Each scene shows the same named points in several views. A view is turned or mirrored, and shifted as a whole, has a little noise and may leave points out.

Scene 1
View 1
(243): [ -3  40  37   6   2 -14  -2  10 -20  -4   6  27   8  22  37   5   0  10
  -1  33]
(183): [ -3   2  11   4   3   0 -26  -5   3  -5  14   4  12  20   5  19   2  -2
   5  17]
(137): [ -2  24   5 -16   2  -3 -20 -30 -11  -7  13  23  -8  13   8  -3  33 -31
 -15  -2]
(250): [ -1  -1  -9   9   7   8 -17 -11  -5  -8   8  -1  17  14  15  22  -2   7
   6   8]
(37): [  5   2 -10  27  20   4   3  11 -25 -18  13   4  28  25  32  39 -34  59
  26  21]
(158): [ -7  12  16   3   0  -2 -35 -21   8   6  12  -3   9  17   0  15  12 -26
   3  11]
(29): [  0   6  -6  -3   6   1 -10  -7 -12 -15  11  18   5  22  18  12   7  12
   1   8]
(199): [ 25   8   8   5  20   9 -22  14  -2 -16  22   5   8  18  12  42 -11  16
  15  29]
(52): [ 10 -28 -21   5  21  11  -4  26  -7 -35  18  22  19  40  15  38 -24  71
  25  25]
(40): [ -8  15  23  -3  -2  -5 -25  -8   1  -4  12  15   6  21   6   6  14 -15
  -2  17]
(235): [ 19 -20 -43  -6  19  23  -1   9 -14 -30   5  13  10  13  27  30  -3  36
   9   1]
(151): [ 16  21   4  -5   6   9   5  17 -13 -11  -6  12   6   0  43  11   9  -2
 -14  18]
(242): [ 21  38 -20  -4  18  13  15  -7 -40 -13  -6  10  -1  -9  56   8  13  -3
 -14  -8]
(24): [ 10   6 -12  -3   8  13  -4   3 -10 -14  -2   5  10   4  33  17   5   3
  -4   7]
(228): [ -5 -39 -68  25  10  36  -5 -18   3  -4 -15 -50  42 -15  25  37 -18  11
  12 -21]
(23): [ 23  -5 -42   4  26  22   8   4 -24 -27   2   4  13   4  38  33 -10  37
  11  -2]
View 2
(250): [-13 -23  26   7 -19 -13  23  24  15  -9  23   7   9 -17  23  -7  -4   9
  -5 -16]
(158): [ 21 -19  30   0 -25 -22  40  35  18 -20  19 -10  -1 -16  22  11  12  -8
  -7 -29]
(199): [ -4 -30  34   4 -11 -15  16  54  10   3  29  37 -12 -21  10 -10   0  12
 -23   8]
(37): [-57 -31   5  11  -1   2   2  32  17  22  30  37  -3 -26  -4 -22  -8  22
  -8  11]
(242): [ 17 -19  17  33 -25 -16   7   2   1  17  10  34  24 -20  50 -19  23  21
  42   9]
(52): [-46 -38  18  -7  17   3  -6  47   9  13  29  34  10 -38   7 -36 -30  39
 -41   7]
(183): [  3 -24  25  -1 -14 -13  30  40  14  -7  23   2   5 -23  18   0   4   1
 -15 -19]
(243): [ 19 -18  -2  10   6  -3  30  43  13  27  14  18   8 -42  10  -1  38  -7
   4  -8]
(137): [ 49 -22  20   1 -23 -28  26  22  14 -14   1 -16  18 -29  50   8  17  10
  16 -26]
(235): [-25 -31  34  13  -8  -9  -5  20   1   0  27  31  24 -24  39 -35 -29  41
 -14   4]
(24): [ -7 -19  33  21 -19 -14  18  10   3   0  21  22  23 -15  41 -17  -3  18
   6  -3]
(29): [  6 -26  17   4  -6 -12  17  30  11   2  15   8  17 -32  29 -13   1  20
  -4 -11]
(40): [ 18 -22  22  -3  -6 -11  38  46  13  -8  19  -6   8 -31  19   3  10  -6
 -21 -23]
(151): [ 20 -13  27  26  -3  -7  27  23  -3  15  22  32  28 -24  36 -19  22   5
   4   2]
(228): [-74 -18  54  31 -45 -10  23 -19   6 -29  46  14  21  19  32 -25 -40  16
   7 -13]
View 3
(235): [  8  -7  -3  -2 -17  25  11   7   0 -30 -31   8 -35  20  32 -22  11 -29
 -44  36]
(242): [ 15  38  29   2  20  41  -7   3  32 -32 -23  12 -13  23  19  -8  14 -14
 -30 -23]
(151): [ 19  28  28 -11   1  27  -3  18  10 -14 -16  22 -13  42  39   5   1  -2
 -18  -2]
(37): [ 26  21   4 -18 -33  17 -12  20   3   2 -52 -10 -69  18  41 -31  -9 -26
 -50  28]
(137): [-12  27  22   7  30  31  -3  20 -13   9 -25   3  18  53 -13   0  12  14
 -12  -4]
(40): [  0  27  18 -10   8  18  -9  26 -23  25 -29   1  -4  57   9   1  -1  10
 -10  15]
(228): [  6  24 -29 -18   4  28   4 -41 -27 -28 -20 -30 -41  -6  37  10  30 -71
 -31  43]
(29): [  0  17  16   0  -2  25  -2  24  -9   2 -38   2 -19  42  15 -14   5  -5
 -29  16]
(158): [  0  28   4 -13  14   8 -11  11 -27  31 -24 -13  -4  47   1   6  -3   4
  -4  16]
(52): [ 10 -16   1  -6 -41  18   9  34  -5 -16 -49   8 -55  27  37 -42  -1 -20
 -56  48]
(23): [ 16   7   1  -6 -11  25   8   4  13 -35 -31   3 -43   8  34 -23  10 -33
 -45  20]
(243): [ 19  42  42 -16  -8  20 -19  42   3  25 -41  11 -25  56  28  -8 -15  15
 -23  -6]
(250): [  5  21   2 -10  -2  19  -4   6 -18   7 -32 -12 -23  33  20  -6   7 -16
 -24  24]
(24): [  8  21   7  -8   4  28   2   1  -4 -20 -21   3 -21  24  26  -2  14 -22
 -27  13]
(199): [ 23   1  -2 -21 -16  -5  -3  21   0  11 -26   1 -34  25  24 -19 -18   4
 -20  24]
View 4
(242): [ -3  11  24   2 -40 -29  28   6   6   9 -26  13  29 -24 -27   5  19   6
 -18   8]
(37): [-25  12  44 -19  17 -32  22  -1  -5  -8  13  -1 -25 -39 -26  22  10 -51
 -17  59]
(235): [-31  30  33 -27  -2  -9  18  15  -8  24   6 -32  -1 -29 -10   7   6 -27
   3  33]
(40): [-16  18  12   3  23 -49 -24  -6  22  11 -11  37   9 -15   4 -19   9  -5
  13  27]
(23): [-23  21  38 -25  -9  -8  32  10  -9  15   3 -24   1 -30 -23  14  10 -24
  -9  31]
(158): [-11  17  16   4  38 -34 -20 -13  19  10  -3  45  17 -10   0 -19   4   1
  19  20]
(228): [ -7  39  45  -4  20  32  45   2  -6   3  40 -13  45   4 -22  29 -22 -37
  26  23]
(137): [  5  19  12   9   2 -47 -24  -4  13  34 -26  35  29 -18   5 -24  12  18
  17  14]
(151): [-34  14  12   0 -19 -33  10   9  23  -4 -22  12  11 -13  -8  -4  18  -9
 -14  15]
(183): [-23  19  20  -5  32 -34 -15  -4  15   9  -1  26   3 -18   1 -10   6 -16
  12  33]
(250): [-13  23  28  -6  23 -26   0  -3   7  11   5  14  11 -15  -7   0   0 -18
  13  31]
View 5
(37): [ 17  10 -15  16 -20   7 -34 -47  33 -65  18  36 -15  21   2   8  24 -51
   8  31]
(199): [  6  17  12  18   2   5  -5 -44  22 -45   2  17  -7  13 -22  -3  22 -14
  27  33]
(243): [ -6  17   7  10 -11 -12  -5 -42  27  -5  35 -22  10  31 -20   2  -1 -47
  17  27]
(40): [  6  17  26   6   4 -13  -3 -21  15  -7  15 -26   9  15  -5   4   4  -5
  16  15]
(242): [  6  36   3  26  -8   8  35   1  24  11  26  29 -15  25   9  19  -9 -59
   2  37]
(158): [ 19  16  42   1  -2 -17   0 -13  17 -10   7 -20   2  11   2  12   4   7
  29  18]
(29): [  7  23   5  12   6   4  -4 -19  17 -22  12  -1   2  15   7  12  10 -21
  -2  18]
(183): [ 15  15  21   7   2  -8 -12 -26  18 -25  10  -9   0  12  -1   3  10  -4
  19  18]
(228): [ 73  10  17  12  -7   5 -22  11  13 -40  -7  77 -53  -2  53   1  -5 -11
   9  17]
(23): [ 18  27 -14  27   2  23   1 -18  21 -42   8  56 -25  12  13   9  14 -39
  -5  31]
(151): [  2  26   1  20  16   6  24 -12  11  12  23  10 -14  15  -5 -11 -16 -40
   4  29]
(24): [ 22  23   6  17   2   8   7  -4  16 -12  12  30 -21  10  16   5  -1 -26
   2  25]
(235): [ 14  21 -20  25  20  28 -15 -25  14 -52   3  44 -15   4   9  -1  21 -24
 -19  20]
(52): [  7  14 -29  24  11  24 -41 -54  21 -80   6  34  -8   9  -5  -3  33 -29
 -10  22]

In a view up to two points have been moved. Name them for each view, in the order of its rows, or write none.
view 1 -> (24)
view 2 -> (40)
view 3 -> (52)
view 4 -> none
view 5 -> (151), (235)
